Each row is a point on a tangle of strands that fork and nearly touch. The rows are in no order.
Two points are linked if the straight distance between their rows is under 104. Some points are linked to none.
j94: 55,14,33,8,-22,23,-28,-5,-6,22,40,-48,-29,-49,24,6,30,-48,35,16
j638: -40,30,-23,-58,21,3,22,-8,-17,-75,-59,22,51,15,-9,49,15,-29,-21,4
j759: 8,-5,17,54,-33,52,-27,6,11,15,28,-41,7,-14,-14,5,33,-76,50,52
j154: -20,-52,-11,23,31,-17,-18,-25,36,19,27,-16,-26,35,10,-6,30,-11,2,33
j57: 18,-71,16,-8,5,6,-8,-15,-17,-11,54,-34,-31,5,-11,-28,-6,5,-37,-2
j184: -18,-18,-17,-37,5,69,-4,0,31,-30,-14,-13,13,-47,-15,-22,79,31,-7,-19
j900: -15,2,1,1,-13,39,26,-34,30,23,-15,6,-22,9,-33,5,42,-57,24,25
j303: -22,-19,5,-25,-6,-13,-11,2,23,-48,-55,11,77,-3,6,-36,42,-20,-21,-46
j852: 32,-29,-56,-31,-42,-60,19,-19,3,22,7,-23,72,42,6,73,-11,41,31,-62
j294: -32,37,0,-17,-8,33,33,10,-27,4,-68,35,-1,-17,-12,42,-21,4,4,10
j318: -27,49,-14,-4,34,-47,-43,26,16,19,-13,37,44,-3,29,7,-1,2,2,8
j486: 48,-18,16,9,-22,-33,-37,5,14,-21,83,-12,-16,0,-12,-18,-26,73,-29,-24
j81: -29,7,12,64,-11,21,-27,33,27,4,25,-16,15,18,-35,-15,63,-84,44,54
j182: 24,-60,-45,4,-43,-62,49,-62,1,27,10,-23,3,66,-8,17,-22,19,-1,-22
j656: 19,-56,-71,-47,-30,-28,42,-55,-10,10,0,-18,28,57,-35,19,-2,0,18,-41
j868: -14,-24,-17,-12,36,16,-5,-31,31,10,14,-11,21,-25,8,-36,-5,9,-14,-17
j307: 38,-16,-9,-73,-30,20,5,-1,-9,-20,-35,-8,6,-24,1,-4,56,-21,12,-52
j661: 22,0,68,48,-11,6,1,49,-63,-29,-36,2,-26,-11,13,0,-40,12,-21,-4
j607: -9,12,-7,55,44,-4,27,-32,25,45,47,7,-57,27,11,-18,-54,15,-7,-2
j618: 2,40,23,25,46,44,-12,49,-25,-11,-11,14,-13,-22,8,-90,-30,2,-4,-4
j148: 32,-3,-46,-22,-34,-62,24,-18,-25,13,17,-24,83,41,-17,48,-40,65,1,-15
j297: -2,26,11,5,-4,-92,-27,25,-3,28,-4,24,28,16,34,16,-8,-12,3,-9
j813: 45,-57,29,3,-26,-42,-3,-27,-1,-21,53,-34,-11,8,1,50,-36,26,-28,-29
j401: 18,67,-3,11,-14,18,-11,27,-4,44,8,24,-35,-26,-12,-9,2,-40,51,33
j490: 20,14,-5,4,34,14,-30,21,-19,-12,65,15,-37,-9,-9,-20,-41,76,-29,14
j549: -30,12,1,-22,33,12,19,-3,-2,-41,-54,17,46,-3,7,-60,-37,-33,-25,-28
j508: 5,49,11,8,17,75,-5,30,-8,-2,5,-9,-33,-49,-2,-95,19,-8,21,12
j506: -24,-33,-17,-31,-13,20,-8,-6,40,1,-21,17,40,-22,-18,7,65,19,-5,-23
j858: -13,-17,5,-27,-13,30,17,15,-25,-49,-32,28,-30,14,-40,-73,28,-13,-26,8
j522: 30,5,71,55,-28,6,-19,55,-25,7,-3,-15,3,-8,5,19,2,-53,4,12
j499: -17,2,-12,5,10,60,14,-40,42,4,9,-38,0,-23,-13,-10,62,-67,45,38
j954: -11,52,-4,-14,-8,81,21,8,-4,-7,-59,19,2,-38,-31,3,12,-5,30,20
j99: 39,-57,-6,-36,-20,-56,-46,-4,-8,-6,62,-20,1,11,-2,-28,38,18,-7,-16
j999: -30,12,-15,-31,15,-11,20,-15,1,-90,-44,26,68,28,-4,-42,8,-17,-45,-26
j641: -37,0,27,21,18,-6,-49,36,28,-22,25,-9,30,7,-15,-33,86,-66,11,49
j488: -26,-41,-1,-1,53,63,8,-46,30,15,1,-32,7,-19,5,13,5,-4,-14,10
j910: -28,-17,-1,16,-38,-33,38,-18,19,41,-32,15,8,7,8,22,3,-9,-3,-22
j718: -23,-10,37,62,-5,-3,13,0,47,46,-16,9,20,-12,9,19,13,-16,4,-4
j833: -8,10,6,-41,1,17,4,2,-16,-49,-23,14,1,6,-19,-19,44,-55,-3,25
j977: -66,40,-67,-43,-24,-36,34,-9,-7,24,-24,48,9,35,-19,51,5,28,9,12
j364: -34,-37,46,23,22,48,10,6,8,-45,-34,-17,41,-12,-17,-44,19,-51,-41,6
j639: 41,43,5,-28,13,10,-38,9,-5,23,10,-6,-15,-29,23,15,27,-29,48,11
j191: 3,-5,-43,-12,-45,-65,36,-34,15,47,-11,6,-31,44,28,72,21,8,35,-24
j375: 41,10,35,7,-9,-25,-47,26,23,-21,56,2,-29,-29,15,9,-7,39,-1,-20
j362: 14,-35,12,-29,-16,5,-6,-7,18,8,-26,-2,25,-16,4,28,54,-32,9,-15
j258: -17,39,7,34,-4,46,21,3,0,39,-9,8,-17,-8,-23,17,-2,-45,33,46
j526: -18,17,-41,-3,11,-16,29,-26,-13,29,20,22,-23,25,-11,54,-59,35,-10,16
j593: 23,-68,-6,36,-26,-48,40,-62,23,1,17,-38,-19,56,17,68,-31,29,-8,-12
j605: -24,19,-44,-51,-55,-35,21,26,-32,8,-28,54,3,21,-26,17,2,53,-2,-5
j600: 9,-1,2,6,16,82,14,-38,13,27,33,-50,-42,-36,-9,1,21,-43,35,41
j166: 1,-24,-63,-22,-2,-1,35,-40,-3,8,23,2,21,35,-52,-29,-45,44,-14,-2
j471: 7,-5,33,66,-9,38,-18,4,43,45,16,-22,-4,-29,0,17,35,-31,36,24
j808: 30,10,73,59,33,6,-15,40,-12,-16,39,-26,-31,-19,17,-35,-53,-22,-24,-23
j13: 47,-2,-30,-2,-42,-90,8,-36,17,1,35,-28,31,35,21,77,-26,48,30,-55
j743: 9,24,31,51,39,-6,-11,29,20,26,55,-7,-44,-9,13,-60,-15,-20,-7,-12
j523: -38,-48,8,50,10,-42,15,-18,30,30,-13,-6,-19,54,18,43,11,-24,0,34
j679: -84,42,-16,-34,-18,-8,40,5,-12,-35,-52,32,33,27,-23,60,21,-24,-19,29
j576: -24,-19,14,20,28,25,-23,57,-38,-33,-6,24,-26,24,-31,-69,-7,38,-35,22
j213: -7,-42,21,-24,-13,51,-14,20,-7,-42,-16,-38,1,-44,-7,-48,81,6,-16,3
j620: 39,27,-44,-51,21,7,-17,6,-37,-10,16,17,-3,-9,4,10,-50,67,4,-7
j298: 8,65,-12,0,22,-28,-27,17,2,21,-1,30,15,-27,37,13,-43,34,10,-20
j698: 25,27,-35,-59,38,13,-18,-15,-34,9,12,9,-39,-10,3,30,-22,11,12,27
j877: -4,8,-8,31,60,-34,-18,-31,41,34,27,-20,-11,25,60,-56,-12,-36,17,-3
j535: 33,-49,-5,23,22,-40,-5,-58,19,-6,53,-41,-21,30,28,45,-44,21,-5,-1
j860: -25,20,-11,39,77,-26,-12,5,14,32,46,9,-23,28,11,-55,-40,-12,-9,12
j201: 8,-8,-12,-37,-22,22,-2,10,-26,-40,-73,26,21,-12,8,-23,1,41,-5,-33
j584: 58,-27,-13,-31,-43,-16,-24,-3,6,-3,75,-20,-28,-20,3,-34,17,56,-6,-50
j394: 41,-2,82,40,-13,-18,-45,63,-12,-17,38,-7,-30,-13,10,11,9,1,-13,-1
j658: 14,20,-19,-3,-27,-87,-20,-9,19,24,16,9,31,13,43,51,-20,29,21,-43
j45: -25,-27,-50,-20,10,11,25,-55,37,14,6,14,5,16,-26,-21,-4,18,0,-13
j729: 39,38,65,38,-26,12,-8,49,-32,-16,-35,1,-8,-36,23,39,-29,-15,13,9
j504: 27,-14,-32,-6,-7,-8,1,0,-18,0,52,21,1,19,-40,-37,-51,77,-38,10
j448: 5,-16,0,-22,35,72,6,-33,15,9,14,-56,-18,-69,8,-8,22,-14,6,-1
j222: -32,18,-10,-5,-7,-2,39,-4,-27,29,-30,9,-1,-5,7,79,-49,19,-19,9
j664: 6,-1,-29,-31,-57,-28,1,28,-69,-21,-46,28,11,26,-14,26,-21,79,-19,2
j5: 14,13,-10,-57,10,-3,-5,-1,-32,-18,-23,12,-2,-2,8,19,-11,-35,3,8
j209: 32,-33,41,5,2,17,-13,-1,-17,10,39,-41,-44,-26,9,8,8,-23,-5,12
j681: -43,12,14,24,36,11,-38,40,42,13,19,11,11,-7,-15,-45,45,-11,-7,30
j459: -4,6,19,3,-22,35,17,21,-20,-36,-79,33,-13,-6,-7,-70,15,21,-16,-21
j189: -56,-34,24,1,1,32,23,-2,12,-30,-54,5,50,-5,-10,22,11,-32,-40,-5
j753: 8,14,-45,-42,-52,-51,27,11,-57,-1,-17,-3,37,25,-4,49,-57,52,-9,-26
j748: -3,69,23,40,31,-3,-15,13,7,26,-6,11,1,-28,32,62,-47,13,11,12
j545: -10,-66,-11,3,45,-11,-19,-22,2,9,78,-33,-53,37,-12,-27,16,5,-21,31
j2: -24,30,0,8,8,7,41,1,-21,4,-43,23,4,-13,6,-44,-58,-20,-13,-27
j778: -78,23,-32,-18,4,-36,27,-14,10,7,-21,36,6,45,-18,59,28,-16,3,53
j378: 47,33,-20,-24,35,0,-46,-7,-6,-13,63,2,-24,-32,20,-14,-54,58,2,-12
j404: 53,-51,6,-22,-13,-67,-36,-16,-37,-10,64,-21,-7,34,10,17,-24,-2,-22,-5
j939: -42,-12,1,7,-2,-39,22,-5,-9,15,-25,11,-4,37,-11,49,26,-64,5,46
j652: -5,29,43,38,12,7,-4,29,-28,15,-40,-4,29,-28,27,58,-45,-21,0,19
j484: 12,26,54,45,15,-38,-15,51,-44,-14,13,4,-10,4,21,-10,-70,-7,-28,-8
j768: -13,7,-45,38,34,-7,37,-55,34,43,17,10,-58,33,14,39,-44,40,15,21
j190: -31,11,29,24,-4,32,-31,57,25,-13,-32,30,15,-23,-16,-65,45,24,-5,10
j23: 13,3,-9,26,-36,-57,35,-37,38,50,-27,3,-25,24,44,26,3,-21,31,-31
j461: 3,5,16,17,18,14,0,15,-11,-6,-6,25,-4,-17,4,-59,-49,29,-22,-20
j922: 8,44,-14,-33,15,80,-4,8,-3,-7,-3,4,-28,-43,-22,-36,28,-8,28,35
j127: -7,-31,48,14,-8,77,1,16,4,-34,-30,-47,24,-45,-5,-54,53,-45,0,8
j147: 53,-1,6,-52,-40,9,-8,23,-43,-25,-70,5,-1,-16,19,15,26,19,25,-49
j282: -37,29,15,7,-6,45,17,18,32,-39,-58,40,26,-14,-17,-73,44,-13,-14,-13

Follow the links from the first point to the second, and from the first to the third. Name the last point that the two ways share.
j860, j182, j753: j729
j759, j307, j154: j459
j778, j681, j362: j459
j486, j852, j526: j729

A fork is a point with three links. Follow the links from the first point to the second and name the forks in between, in order.
j759, j600: j459
j99, j523: j729 > j778
j375, j664: j729
j852, j154: j778
j768, j318: j860 > j729
j307, j977: j459 > j778
j661, j999: j860

Name the points in between on the shortest way along the links from the first point to the second, in order.
j182, j394: j593 > j535 > j813 > j404 > j99 > j584 > j486 > j375
j13, j401: j852 > j148 > j753 > j664 > j605 > j977 > j778 > j939 > j523 > j154 > j545 > j57 > j209 > j94 > j639
j45, j681: j166 > j504 > j490 > j378 > j620 > j698 > j5 > j833 > j858 > j459 > j282 > j190
j661, j852: j729 > j652 > j748 > j298 > j318 > j297 > j658 > j13
